Each row is a point on a tangle of strands that fork, close into loops and nearly touch. The rows are in no order.
Points whose rows are less than 44.7 apart are linked; no others are. Some points are linked to none.
Sapa: [  1  22  -3 -22   0   2   7  10   3   3  -5   5 -15   9   7 -15  -4   5
 -17  21  -5  30 -33  -7]
tud: [-14   6  18   3  12   7   3 -15 -10  25   4 -17 -20 -29 -25  -5  12 -18
  -1 -10  -6  -9  10   6]
Tago: [ -6   9   3 -24  14   7 -18 -13  -2  -9  -7  -8   6 -10   9 -23 -18  -3
 -15  -1  -1 -14  13  11]
Sano: [  0  21  -1 -15 -17 -23 -11  17  18 -21 -17  11 -18   6   0  -7   7  12
 -11  -4  -9  27  -4 -10]
binol: [-23 -18 -11 -23  32   3   1  -9  -6  -3  -5 -13  12   2  -2   3 -20  -8
   4  -3  -3 -20  27  15]
pulov: [ 22  -3  -3 -14 -15  11  10   0  15  15   3  25   1   5  15   4   4  10
   5  24   7  11 -25   5]
des: [  2  22   2  12 -12  -6 -14   5  12  -7 -15  20  -1  -1  19   5  13  12
   7  -4  -8   6  18 -28]
Dusa: [ -7  20   8 -13  14  28 -13  -1  -2  -1   3  -7   0  -7  -1 -18 -22 -12
  -7  13 -11  -3 -15  -3]
subuv: [  7 -17  -5  34 -14  12  -6   8  -3  -1  -1  -3   3  -7  23  -9  11   9
   9   6  24 -10 -11 -14]
Gel: [ -5  -4   1  15   4  -8 -19   1  -9 -11  10 -17 -14  -7   7 -17  -1 -17
   5  -7  -7 -16 -12  -7]
sil: [ 12 -10  -4  23   3   9  -6  25  30   0 -18   0  15   2  15  -9 -12  22
 -13  -9  30  21  23   7]
nesig: [ -1  -9  17  21  12   7 -23  -6 -15  19  10  -8 -16 -29  -1  -6 -13 -24
  17  -1 -13  -9   0  -2]
Fev: [ 16  -7   9  25  10 -21   1 -10  -8   4   1  -9  29   9  -3  -8   9   3
  10  -7  10  -7  17   1]
datom: [ 11 -30   2  -4 -17 -12   8   3   7 -25  14   1 -16   1   5  24  -9 -10
   2   4   1  -3 -19  18]
deg: [-23   7  -7 -16  -5   4   9  -4   1 -11   5   9  -4   9 -18  34   9   5
   4 -15  11  -5  15  -1]
zolez: [-10  19   9  -4  11  12   3  -3 -10  11   8 -10  -6  -5  -6 -21  -3 -10
  -9  12  -9   2 -25 -15]
Non: [  0  16  -2  -6   0  12  -2 -20  -6  -6  -9   5   8  -7   2  20  -1  -1
   4 -26   3  20   6 -22]
zikef: [ -1 -13  -6  32   0  22 -25  11  11 -13 -12  -2   4  -5  17  -6  -9  -3
   2  -6  23   8  -8  -1]
tugo: [ 18  -5  -2  -3 -13  14   0   3  22  13  -8  22  15   2  13   9  -2   5
  -1  12   8  24 -15  10]
mun: [  7   2  12   1  -3  21   1 -29 -11  23   4   4  13 -19   0   3   2  -2
   3 -10   2   3 -10 -20]
Zezag: [-14  25  -2  -6  -5  -8 -14   2  -5 -15 -17  -4 -19  -3  -5  -8  11   3
 -10 -15  -4  13  -7 -29]
sak: [ -9 -10   2 -23 -14   7  22  -7   3  21  11  14   8  12  -4  26   1   9
  14   1  -1  -3 -11   4]
pem: [  8  15 -16  11 -22 -25   2  -6  -3  -5  -5  14   2  13  16  17   7  20
   4 -15   3  23  23 -20]
kuf: [-15 -17   5   3   6  -4  14  26   5  -7   7 -13 -17  -3 -10   0  -2 -18
  14  12 -35 -16  -5   6]
luf: [ -9 -28   5   5 -11  -7  20  15  -2  -7  12  -2 -22  -4  -3  10  -3 -16
  12   5 -33  -6 -17  -5]
figos: [ 18   9 -16  -1 -29 -28   6   3   7   8  -8   9  -7  17   2 -10   9  17
 -10   9   9  25  -3   0]
nutep: [-24 -11  -5  -5   2  15   9 -12 -13  32  -1  -1  16  -1 -16  19  -5  -8
  12  -8  -9   2 -17 -18]
liku: [-21   7  -8  -8  -3 -14  19  10 -13  15  12 -20 -14  12 -11 -12  18  -4
  -6   8 -11 -11 -12  -9]
Logi: [-22  -7   0 -12  13   2   5  15   6  11  -7  -4   9   3 -22  10  -8 -21
   3  14 -18 -10  -4  17]
gizer: [-21 -16   2 -16  10  -1   6  25   8   4   2  -5  -9   6  -6   9  -8 -16
  13  10 -23 -17  -4  20]
gipeg: [  3 -10   2  29   1   2 -25  15   7 -22 -10  -4  -1  -6  10 -17  -1  -1
  -2   4  15  -7 -10   0]
kodim: [-23  -1  -2 -27   0  11  32   9   4  17  15   9 -14  11 -12   6   8   5
   1  13  -8  -3 -20   7]
Sazo: [-24   8  11  10   8  14  20  -5   4  -4   2  10 -24 -22 -24  16  29  -1
  -2  -3 -14 -16   8 -13]
pim: [-18   6   2 -21   8   1  12   3   8  -4   3 -13  -3  -2 -18  -5   2  -2
 -17  -1  -6 -20  16  21]
vus: [ 21 -28   0  11 -14 -19   4   4   9 -30   3   4 -11   3  -2  17  -7  -5
  -1   2  27   2 -11  19]
tilu: [-11  -9   9 -16  -5  10   7   4   7  18  12  11  10   9   6  16  -7  -4
  16   3 -10  -7 -14  10]
natof: [  6   3  17  -7  -5  15   8  -6   8   6  17   4   9  -5   8  -3   1  -2
  -4   3  -2 -21   1  11]
tokiv: [-13   5   5 -20   6  13  11 -14  -7   4   4   1  14   5 -10  28  -3   0
   4 -21  11   1   8  -2]
Narur: [ 11  14  -4   2 -21  -7   8 -17  -9   5   4   0   8   3   3   1  13  10
  -8  -4  10   3   1 -16]
gozed: [ -2  10  10  -9  19  14 -22   0   0  -7   1  -7  -1  -8   5 -29 -18  -5
 -16  13  -6 -14  -1   6]
Kinot: [  1  12   0  16   0  -7 -14 -13  -3  -1 -24  14   5 -20   0  12   7  -5
   4  -6  -9  16  -4 -39]
taka: [ 13 -17  -5  31  -8  -2  -6  10  -1 -29   2  -5   0  10  18   6  -6   9
   6  -8  37   0  12   3]
Gif: [-33  -1 -10  -6   5   6  20   5  -3   7  -4   8 -10   0 -32  16   9  -6
  -9  16 -12   6 -27 -11]
por: [ 15  16   9  -9  -5  10 -10   0  10 -15   2  -5   3   0  11 -28   1  17
 -23   2  10  -3   3  13]
dobe: [ 10 -13 -21   9 -14  14 -10  15  15   2   3   7 -13  16  32  -6  -1   5
   2   4  18  23 -13   2]
tuke: [ -5  -2  -1   1  -9 -35  13  13  -4  13   4 -13   6  21 -11  -6  11  -6
   7   6 -10 -15   7  13]
Tuk: [ 17   3   3  11  -4   7  -7  10  26  -8 -14   2  14  -1   7 -14  -2  23
 -22  -6  27  16  21  18]
tuzu: [  2 -18 -10  -4 -15 -16   6  10  -8 -11  21   2 -29  12  18   5   3  -7
   8  13  -3  -7 -26   0]
pobut: [  9  13  -4  -6 -10 -23 -20  11  19 -22 -18  14  -3   3   0   0  -1  10
 -15 -14 -10  29  10  -5]
Filu: [  4  10  12   3  25 -17  -2 -23 -17  -4 -15  -4  13 -11 -19  14   2  -2
   1 -20   7   1  22  -8]
koviz: [-17   4   7   7  27   1  -2  15  -2   6  -1 -15 -10  -2 -16 -18 -17 -22
   0  22 -26  -7 -10  -1]
mar: [ 14 -27 -23  19 -18   1  -3  14  14  -3   3  13 -14  18  28   7  -4  10
  14   6  27  15  -4   4]
Rok: [  6  16  -1 -31  -7 -17   9   1  17   7  -7  19  -5  18  -9  13   0   0
  -1   8   7   7  -2  15]
tuso: [ -1  -5 -12   0 -10   5 -11  12  -8 -15  15  -8 -21  16  23 -10  -3  -9
   6   3  -1   1 -27  -5]
Zaz: [ 18  10  -5   2  -5 -18   5  -2  -6 -13  -7   6  12  23   0  10  -9  19
  -6 -21  12  35  30   0]
rulet: [-18   1  -1  -5  -5 -11  24   0   3   9   3  -2  -3   7 -28   9  20  -1
  -5  -2  -7 -12   9   2]
muv: [  5   0   1   7  11   3 -22  -3 -10  -8   3 -14  12   2   8  -7 -14  -7
   2 -12   3  -8   7   6]
Dez: [ 18  19  15  -4 -19 -18   8  -7  11 -10  -3  15  13   6  -1   0   7  14
 -12   4   8   2  13   9]
gulo: [ -8 -26  -7  -3 -13 -11  18  15  -8  -4  20   0 -32   8  11   5   4  -4
  16  14 -23 -13 -17  -4]
Zurok: [-23   5  -1  -7  25  -3 -11   7  -7   3 -10 -18  -7  -4 -21 -20 -14 -18
  -6   6 -17 -15   1   5]
ralok: [ 14 -13  -8  -4 -13 -23   4   4   3  14  10  14   8  27  14  12  -8   3
  26   8   7   1   3  15]
zige: [-13  19 -11 -24 -14  -8   6  -3  -4 -11   4   2  -6  19 -10  23   3   7
  -3 -20  17   8  14   3]
tun: [ 15   4  -9  -5  -7  13   5 -21  -9   4  -3   8  16   2   8  18   1  10
   3 -22   5  29  -1 -24]
Sedel: [ 16   5  -2  11 -14 -15   9 -10  -7  11 -13   9  14 -16  -3  -2  19  12
 -10  16  -8  -1 -17 -21]
gotid: [  8   6  13 -19  -2   6   3   0  10  -2  15   0  10   7   8  -3  -7   3
 -10   6   3 -18  16  27]
Keku: [  1   9   6 -25   2 -18  10  -1  12  -6  -8  15  15  11 -16  22  -4   3
  -2   8   2  -3  18  19]
betom: [ 25   0   2 -10  -5   4  -4   6  27  -1   4  21  -5  15  15 -12  -8   6
   2  16  15   2   4  27]
gizeg: [ 15  14   7  -3  -1   9 -14  -9   6 -13  -7  -2  12  -7  -4 -17   1   9
 -20 -11  11   3  10   7]
zulin: [ 25  -2  13  19  12   2  -2 -13  -2   1  -8   2  33  -1   2  -5   3  12
  -1  -4  18   8  15   2]
puda: [  0   0   3   3  -4  -4  10  -3  -5  19  -3   5  19  -7  -4  -3   9  -4
  -4  17 -13  -2 -25 -10]
Ruri: [  2   3  -8  16  -1   5 -16  12  -1  -1  -6 -10  -2   4  13 -32  -3  -3
  -7  11   0  11 -25  -9]
gek: [ -6  -6  16   1  20  17  -5  -6   2  12   0  -2   6 -28 -14  -6 -17 -18
   4   8 -22 -21  16   9]
bolu: [ -2 -11  10  13  23   1  -9 -15 -25  16   9 -17   1  -6   2   0  -9 -18
  23 -25   0 -10   7  -3]
nole: [-17  -6 -15  -4  -2  -9  29   0 -22  23   8 -13 -12  -6 -20  -1  20  10
  -6   7 -16 -12 -12 -20]
mova: [ 17   8 -18   9 -24 -16   5  -1 -12   0 -11  10  -3 -12   5   0  22  23
 -14  13  -4   5  -8 -24]
Buzur: [  8  -8  -6  -3   4  16 -24  20  25 -10 -15   6   4   3  18 -19 -18   5
 -11   2  10  17  -2  22]
mub: [  8   8  -5   9  -7  -6  -7  -9  -7   7  -4 -13  14   9   2 -15   8   1
  -3  -6  11   2  -7  -7]
vaves: [-21 -13   7   3  27  18  -7   3  -1   5  -3 -12 -10 -29 -21  -5 -21 -22
  14   7 -25 -18  24   8]
sufo: [  3  -6   5  -3   7   3  -6  13   5 -25  15  -3 -13  -6  12  -3  -8 -11
  -3  13 -10 -22  -4  13]
gudep: [ 13  -6   0 -20  13  19 -12  -3   8 -12  -1   5  22   1  26   0 -22   6
  -3   4   8   3  14  21]
sulob: [-13  18  10 -16  10  -4  -1   2   3  -7 -14   1   7  -4 -20  -2  -5 -13
 -17  14 -14  -2 -15   0]
tupur: [-19  18  13  -5  22  -2 -15 -12  -4  -4 -20   0 -11 -23 -34   0  -5 -15
 -13   0  -4  -3   5  -7]
Nazar: [  5  -7  -4   1   5 -18 -18  11   1 -11   0 -12  13  14  12  -7  -9  -7
   4  -1  -1  -6   7  15]
dem: [  3   2  16  -5  36  -5  -3 -21 -24  13  -8  -9  13  -9 -14  10 -11  -7
   5 -19   9   6  21  -3]
Sezez: [-13  22   1   0   3  13 -13 -17  -3  -2 -16  11  -2 -14 -11  19  -3 -12
   5 -10   0  13  -2 -24]
Lud: [-16  -1  10  -1  19   4  -4  -4 -14  20   9 -25 -22 -15 -13 -14   5 -20
   9 -18  -4 -15  16   7]
Nudup: [ 10  -1   5  14   1  33 -15 -19  -6  13   3   3  17 -14  15  -3  -2  -3
   6  -9  11  11 -14  -7]
kob: [  4  16  15 -18 -11  26   6 -13   1  -1  14   0   4  -5   6   0   6   2
 -11  -7   3  -8  -2   2]
gobok: [-27  14  -6 -11   6 -12   6   4  -9   4   1 -21 -11  15 -25 -13  11  -6
 -11  -5   0  -4 -10  -4]
simu: [  2   4  -2  -4 -26  -5  22 -13  -8  15  13  -1   5   4   0   2  14  13
  -5   1   1 -13  -2 -10]
libil: [-23  22  -7 -15   4  -4  -8  -2 -11  -6 -10 -13 -14   4 -24  -5   4  -9
 -13 -12   5   5 -11 -13]
ref: [ -9   9  20  -1   0   7  23 -11   6  10   3   9  -5 -23 -25  10  20   0
  -4  -4 -16 -12   8  -8]
Muba: [-10  -2   9   1   2  10  37   5  -1  20  17 -17 -12 -13  -7 -20  18   4
  -1   9 -25 -10   0  -6]
beb: [  4 -27   7  -2  -6  -8   3   9   7   5  12  14  -3   8  14  21  -6  -5
  23  10 -15  -8 -19   9]
Lin: [  2  -3  10  19  14  10 -23  -2 -13  -5   8  -9 -19 -19   1 -18 -15 -21
   4   1  -6 -11  -8  -6]
Gapi: [-19   1   7 -11   9  15  18  10   2   6  12 -19 -14  -2  -9  -9   4  -7
  -1  -2 -14 -25  11  15]
Mapu: [ 12  -4   3  -3  23  18 -17 -16 -13  -3   0  -9  17  -6  13  -4 -21  -3
   7 -16   8  -1  13   3]
pabo: [  6 -14   0  25 -10  -6 -10  20   9 -22  -1   4  -9   2  16  -3   3  -3
   1  14  15  -2 -20   3]
Toz: [ 16  -4 -19  12 -25 -10   1   9  -2   8   9   4  -9  15  22 -18  11  15
   1  18  20   1 -11   4]
fozu: [  3 -27   8  -7  -7  -9  12  10   6 -16  11   4 -14  -4  -4  20 -12 -18
  12   6 -23  -7 -19  15]
tota: [ -7   7  -4 -14  10  -8  -7   0  -4  -3 -16 -11  19   8 -15   9 -10  -6
  -2 -10   1   8   7   1]
Soro: [  9 -13   1   7  -6  20 -11   3   5 -17  18   1   5   3  28   3  -9  -2
   9  -7  11  -6  -6   7]
Nez: [-21  -8  -2 -16  23   4   5 -11  -2   1   0 -17   3 -10 -15  -5  -5  -6
  -3  -7  -6 -26  32  21]
fireb: [  9  11  -5   0  16  19 -19 -12  -7   1 -13  -9  23  -5   4  -4 -21  -5
   1 -18   9  24   4  -1]
lovaz: [-28  16 -10  10   4 -14   8   8  -8 -10   0   5 -26   0 -11   1  32  13
  -3   3  -9 -15   5 -26]
Monit: [-24   7  -2  -2  28  -1  -6 -12  -6  -7 -15  -5 -11 -20 -39   6   6 -10
 -16  -7  -4  -9  16   9]
Feven: [ 15  -8  -1  34 -15  -8  -6   3  -8 -11  17  -4   5  14  17  -2   0  12
   7  -4  27  -8  14   5]
gebi: [-10  13   9  -2   2  -1  10 -13 -11  19   3 -16 -10 -13 -19  -8  16 -12
  -6  -8  -4 -10  -5  -9]
legim: [  6  26  11   1  -2  -8 -13  -1   9 -20 -23  11   2 -13 -10  -5   7   1
 -10   0 -11   8   0 -12]
Niti: [-24   7  -4 -15  15  -4   1  -1   2 -17  -9  -3  -5  -4 -34   9   9   0
 -18  -8  -2 -13  19  12]
bur: [ 17  16   4  -4  -6 -11   9   8  19 -11 -14  23 -13  -5  10  -5  12  15
 -18  21  -7  29 -19  -9]
sed: [ -6   2  10 -18  25  23  -8 -24  -6   3  -1  -4  18 -12  -1   7 -21  -6
   1  -7   5  -8  19   7]
gug: [ 18   6  -9  -3 -13 -27 -11  13   9  -4   0   3   0  30   5 -17  -6   8
   3   7  13   7   6  29]
fom: [  9  -7 -20  14 -19  -9  -9   3  -7   4   8  -8   6  16  20 -14   7   4
   7  -2  13   3  -8  -5]
Dume: [ 11  15  -7   2 -24 -35  -2  -1   2 -15  -6  16  -1  19   2  14  -2  13
   3 -17   5  22  27  -3]
bupep: [-13   8 -20  -9 -15 -23   5   7  -3   0 -14  21  -8   0  -2  25  16  10
   7  13  -8   4  -6 -24]
Fedo: [ 14  -3 -19   3 -20  11   3  -3  -5  18  -3   6  13  -7  14  -6   8  14
  -5   9   8  14 -22 -11]
ker: [  9 -25   9  21  -9   1   7   1  -1 -26  15  -4  -6 -13   2   8  -1  -9
   3  -1 -10 -19  -9   5]
siv: [ 23   5  10  14 -10  -1   5  -9  11  -4  -2   7  33   4   1   3   7  18
  -6   1  14   7  13   8]
mufer: [-21 -19  -7 -19 -14  10  30   1  -5  30   8   2  -7   8  -6  12   8  12
   9   1 -10 -13 -16   0]
veb: [ 11  -3  -3  22   1  36 -18   0   6   1  -4   0  13  -7  22  -7  -7   3
   3  -7  22  14 -11  -3]
Megi: [ -9 -23   1 -12  34   2   4  -1 -15   1   4 -13  15   7  -1  13 -16  -7
  17 -12  -4 -18  29   6]
bome: [ 20 -23 -14   2 -14  -5   2   5   4   7   9  22  -3  25  23  10  -7   5
  28  11  16  10  -7  11]
pagu: [ 17   1 -12   7 -25 -14  -2   1  13   0 -13   8   5  10   7   1   8  19
 -19  -5  10  34   2  -1]
Nefe: [-31   4  -9  -4   4  10   8 -10 -10  12  -8  10  -2  -7 -31  21   2  -7
   1  -3  -8   3 -19 -15]
Murul: [  6  13  -1 -18  -3  -1   4  10  11   3   2   5 -12  14  18 -16  -2   1
  -5  17   3  19 -25  10]
Kigi: [ -6 -11  -2   1  -7  19   1  -6 -16  18  20  -9  -8 -10  14  -7   2  -2
  11  -7 -10 -14 -20 -17]
sofid: [  7  -9 -26   5 -16  19  -6   9   1  17  -2   9   5   7  28  -7   1   8
   3  11   3  17 -27  -6]
bope: [ 12   7 -23  -6 -24 -17   5   4  -5   5 -11  18  -5  -6  10  19  17  15
   0  16 -10   6  -5 -25]
lomu: [ -9 -18  14   5   0  15  11   4   1   4  15  -6  -4  -9   0   3  -5 -10
  21  -8 -25 -22   2  -1]
vov: [ 13  -8  -9   4  -5 -30 -20  14   6 -27   0  -3  -1  17  13 -12 -11   3
  -1   6   4  -7  11  25]
katuk: [ 17   0  -9  -8   7  -8   0   2  -9  -4  -8  -6  22  30   2   5 -15  11
  -2 -14  14  36  19   7]
Pekif: [-14  31  -2  -6  -3  -2  -5  17   9  -7  -6  16 -20   9  17  -4  23  17
   3   8 -13  -3   3 -32]
Tuvam: [ -2   1  -6  -9 -12 -13   3  -3  -1  14 -14  10  22   3  -8  12   4  -5
   2  10  -8  11 -16 -13]
nosip: [ 18  -9  -9   1 -23  -9  11   4  -2  17  15   6  -1   7  17 -12  11  20
  -1  21   3  -8 -16   0]
lusi: [ 14  11  -5 -14 -11  -3  -6   9   9  -1  -9  -2   0  17   5 -18  -2   4
 -11   4   4  19 -14   7]
zaka: [ 15 -14  -3  17 -17 -18  -6  16  16 -27   3   9 -17  14  11   2  -3   4
   5  13  24  -5  -5  18]
fazuz: [ 10  18  -2  -8  -8 -13  12   3   5  -2 -10   3 -10   1   8 -11  11  18
 -18  21  -4  23 -27 -17]
zuz: [-11  -1 -13 -18 -11 -17  12   0   0  10 -14  20   6   8 -11  29   9   1
   6  11  -6   9 -16 -11]
Tafe: [-31   8  -3  15   9   3   4  -1  -5  -8   8  12 -26  -7 -19  12  34   1
   3  -6   0 -19  12 -15]
niro: [ 16   6 -13 -14  -6 -21 -11  13  21   3  -7   5  -9  27   2 -24  -6   3
  -4   5   9  24  -7  21]
Meti: [ 12   8   3 -29  -2   9  -6  -6  15 -10  -2   9  15   3  14   1 -13  11
 -14   0  14   4  15  27]
Tik: [  2 -17   5  13  11   1 -23  -9 -10 -26   2 -11 -13 -24  -5  -3 -24 -25
  -5   0  -9 -11  -2   0]
dup: [ 15  22  16 -13 -12  16  -1 -12  14 -15  -2   8   4  -8   6   4   1  10
 -16 -10  10   7   7  -3]
kebup: [ 16 -12  -2  21  20  14  -5  16   7 -11 -12  -5  18   9  20  -7  -9  20
  -5 -15  31  17  31   4]
bitur: [  9 -21   0  25  13 -18 -15  -4 -15 -25   2 -14   4  -3  -2   9  -6 -16
  10 -13  -2 -10   1  -1]
ribik: [ 20  -4   7  -1 -14   9   3   5  19   3  15  21  -7   9  20  -3   5   5
   6  19  17  -3 -10  18]
mez: [-23   3  -7   7   1  -4  17 -12 -19  16   3 -13 -21 -16 -29   3  25  -2
 -10  -5  -3  -4  -8 -14]
tusis: [  8  13  -8  15 -13  -1 -14  -5   6  -5 -18  18   2 -13  17   7  15   8
  -5   1 -12  14   2 -35]
kuzo: [-15   7   5 -30   8  11  15  10   6   8  15   2 -10  14  -4   4  -4  -7
  -3  19  -7  -3 -16  14]
simas: [  8  -6   1   5 -27  -5  20  -4  -6  19  26   1   1  10  13  -7  13  12
   2   8   1 -20  -4   4]
Num: [-16   4   9   9  15   3   2   8  -5   7  15 -16 -14  -2   4 -25  -5 -16
   3  22 -20  -7 -22 -15]
vekup: [-13  23  15   3  10   5  -9 -15  -3   7 -14  10   3 -24 -27   6  -4 -15
  -7   4  -9   6 -10 -18]
kanup: [ -5   2   8 -14  -2 -15  22   1  10   7   2   7  11   2 -23  20   7   0
  -1   0  -6 -11  13  15]
rin: [  1   6  10  -2   9 -18  13 -14  -9   6   0 -12  17   0 -22  13   7   2
  -1 -19   6 -13  24  -2]
zuri: [  8 -20   0  23 -14  18  -1  -2  -1   5  14   5   1  -9  24  -5   9   9
   6  12   3 -16 -19  -9]
buf: [-13  -2   8  -1  -2  27   9 -19 -17  34  14  -3  -2 -20  -4   2   5  -4
   4  -8  -9 -11 -15 -15]
donut: [ 19 -23   5  23  29  -6  -8  -2 -24 -26   2 -12   3   1   9   8 -12  -4
  10 -16   8  -6  17  -9]
dugal: [ -6  11 -11 -29  -9  -1   4  -3   0   3   4  -5   8  27   2  13  -7   2
   3 -16  15  14   8   9]
sope: [-14  17  -1 -33  12  11 -17 -12  -2 -12 -14  -7   5 -13  -9  -6 -18  -1
 -15  -9   3   1  10   2]
Lam: [ 14  -9   4  26   0 -16  -2  -3  -9  -9  16 -11  14  14   9  -8   2   8
  12  -5  12 -19  27  10]
Nom: [ 10   4  -3  -4 -18 -22  12  -4  -4  11  14   3   8  25   5   3  -2   8
   9  -1  14   1  13  16]
bevi: [ 15   8   2   9  -8  18  -9   9  31  -5 -11   4   3  -2   7 -16   1  17
 -32  -6  13  27   1   8]
vebe: [ 18 -17 -11  17  -9  -5  -6  18  24 -21  -8  13 -16  13  16   9 -10   8
  12   9  35   8   6  16]
vam: [ 10  -6   0  -1   5   7 -22  14  14 -28  -7   6  -2  -2  21 -19 -11   4
 -10  13  10  -6   4  22]
ridu: [  9  19 -12  -9 -23 -34  -1  10  11  -9 -11  18 -22  13   4  -4  10  16
 -12   6  -6  27   0 -14]
let: [ 11 -14   2   5   0  18  -9   8  15   6   0  20  15   2  23  11 -14  -4
  17  13   3   8 -15  12]
Mumi: [ -9 -10  -4  -2   1 -20  -3  11  -4   0   1 -14  12  17  -1   0  -4 -15
   9  -4 -10 -13   1   9]
fugu: [ 18   1  -6   8 -10  24   7 -16   2   5   1   3  19   3  15  11   2  14
  -6 -21  18  31   5 -11]
tese: [ 14 -20  10  21  38   1 -25 -16 -23  -6  -6  -9   0 -23   9  -3 -24 -14
   9  -2   7  -4  18   4]
nid: [-19   3   6   5  16  -6   6 -17  -7   7  -2  -8 -17 -25 -34  13  24  -9
  -4 -19  -3 -11  20   3]
ruzo: [  6  11   8   0  -8 -21  18 -10 -13   2  10  -5  16  17  -7  10   1   9
   1 -13  10  -4  26   5]
meru: [  7   6 -16 -15   3  -2  -9   1  -5  -2  -1 -14  14  24   9   0 -15   2
   0 -27  13  24  12   8]
vun: [  4 -22   1  20 -12  13   1  -2 -10  -1  22  -1 -15 -14  16  -5   5  -6
   9   3 -12 -17 -22 -17]
Reka: [ -7  -4  18   5  -1   8  26  -3   4  24   2  -8  -3 -20 -20  -8  18   0
   8   0 -24 -12   7   1]
Lisu: [-21 -13   6   5   8  12  16  -9 -10  31   7  -7   8  -5 -22  14   0  -6
  18 -17 -11  -8   1  -3]
zados: [ 12  11  -5   5 -11 -12 -12  -1  11 -13 -22   3  12   8  -1  -4   4  10
 -13 -15   0  33   6  -5]
vud: [  0  -6  16  -2  23  20 -10 -16  -3  12  11 -10   5 -23   0  -4 -18 -15
   9  -8  -8 -20  16   6]
buv: [-12   2  11  -2   8   9  30  16   5   2  16 -22 -18  -9  -4 -17  14  -4
   5  13 -27 -18  10   6]
gasid: [ -3 -15   6  23  12   9 -21 -13 -22  19  11  -5  -4 -13   3  -2 -12 -17
  27 -11  -2  -2 -11 -13]
fige: [ 20  -5  -2   4  10  17 -13   3   9 -12  -5  -2  20  12  21  -4 -15  10
  -3  -8  21  12  15  11]
sug: [-15  -7   4  -2  33   4   5 -17 -21  17  -4 -17   8 -11 -23  14  -5 -11
   9 -21   5  -6  23   9]
momef: [-34 -12 -11   0   9  13  19  13  -6  23   4  -8  -8   4 -28   2   4  -8
   3  14 -19  -1 -19   2]
nar: [  5 -25   7  17  25   4 -28 -20 -11 -20  -1   0  -3 -33   1   1 -24 -20
   2   3  -3 -13  15   5]
Tor: [ 12  10   2  18 -10  21 -10  -8  16   3 -17   8   9 -15   4 -11   8  10
 -23 -14  10  26  -4 -12]
reti: [ 10   3   1  -1  -4  12 -18   9   7 -18   5  -8  -5   5  26 -25  -6   8
 -10  -4  13  -5   3  17]
Kib: [  4  12  17  -1   2   0  15   3   6   4  11  -2   0   5   9 -19  11   3
  -7  25  -8  -6 -22   3]
terem: [  1 -13   0  19   7 -18  -7   3 -11 -17   8 -27 -12  -8  -3  -5  -2 -21
   8 -12 -12 -16   9   1]
mavop: [ -2  -8   8  -9  19   7  10  -6 -16   8   6  -7  20  11  -3  17 -12  -3
  16 -16  -1  -7  15   2]
seg: [-31 -22  -2   9  17  26   2  12   0  10   4 -13 -18 -18 -24   0 -11 -18
  20   0 -28 -11  13   7]
sem: [ 17 -27   3  29  11   1  -2   8 -12 -31   2  -4  10   7   8  17  -5   4
   9  -5  21  -2  11  -1]
Gipas: [-33 -16  -6  10  11  12  15  15  -1  20   0 -13  -9  -3 -30  -3   7 -15
  13   1 -26  -7   0  11]
mizu: [ -4  14  -5 -21  12  12 -22 -13  -2  -5 -21   0  16 -11  -8  -2 -30  -5
 -13  -9  -3  23   7  -4]
tob: [ -4  13   3  -7 -14 -34  19   7   0   6   0  -1   0  13 -18  -3  18   6
 -11  11  -8 -10   3   1]
Zale: [  8  15  26   5   6  -1   1 -21   3   2  -4   4   1 -27 -16   5  16  -6
  -7  -4  -2 -11   7 -10]
rabe: [ 22  12  10 -27  -1 -15   5   7  24  -1  -5  18  -1  17  -3  -5  -2   2
   1  19   7   2   1  26]
Vez: [  9   0 -25 -14 -19   5  11  -2 -18  22   5   1   4  -5   7   2   3  15
  -1  16  -6  -3 -29 -15]
nim: [-17  17  -4  -3  -3 -17   9   6  -1 -10 -12  14 -11  -1  -8  14  22   2
  -5  10 -10  -5  -6 -24]
Nevof: [-10  27  -8   4  -1  -4 -12  14   7   4 -18  17  -3   1  13  -9  20   9
   7   4 -15  -1  13 -30]

A fork is a point with three links, a tip a point with one. Leave the first point through the second and follow the links. Name the first fork or tip that comes.
Zaz, katuk => pim
gotid, natof => Buzur
pabo, gipeg => subuv
Mapu, fireb => Zurok
bur, fazuz => Nazar
Dez, siv => Lin
Kigi, buf => zaka
Zezag, libil => tud

How many points has the smallest loop of links through each point below? Write - if it is on no loop.
Sano => 6
simas => 7
bupep => 7
Gapi => -
rabe => -
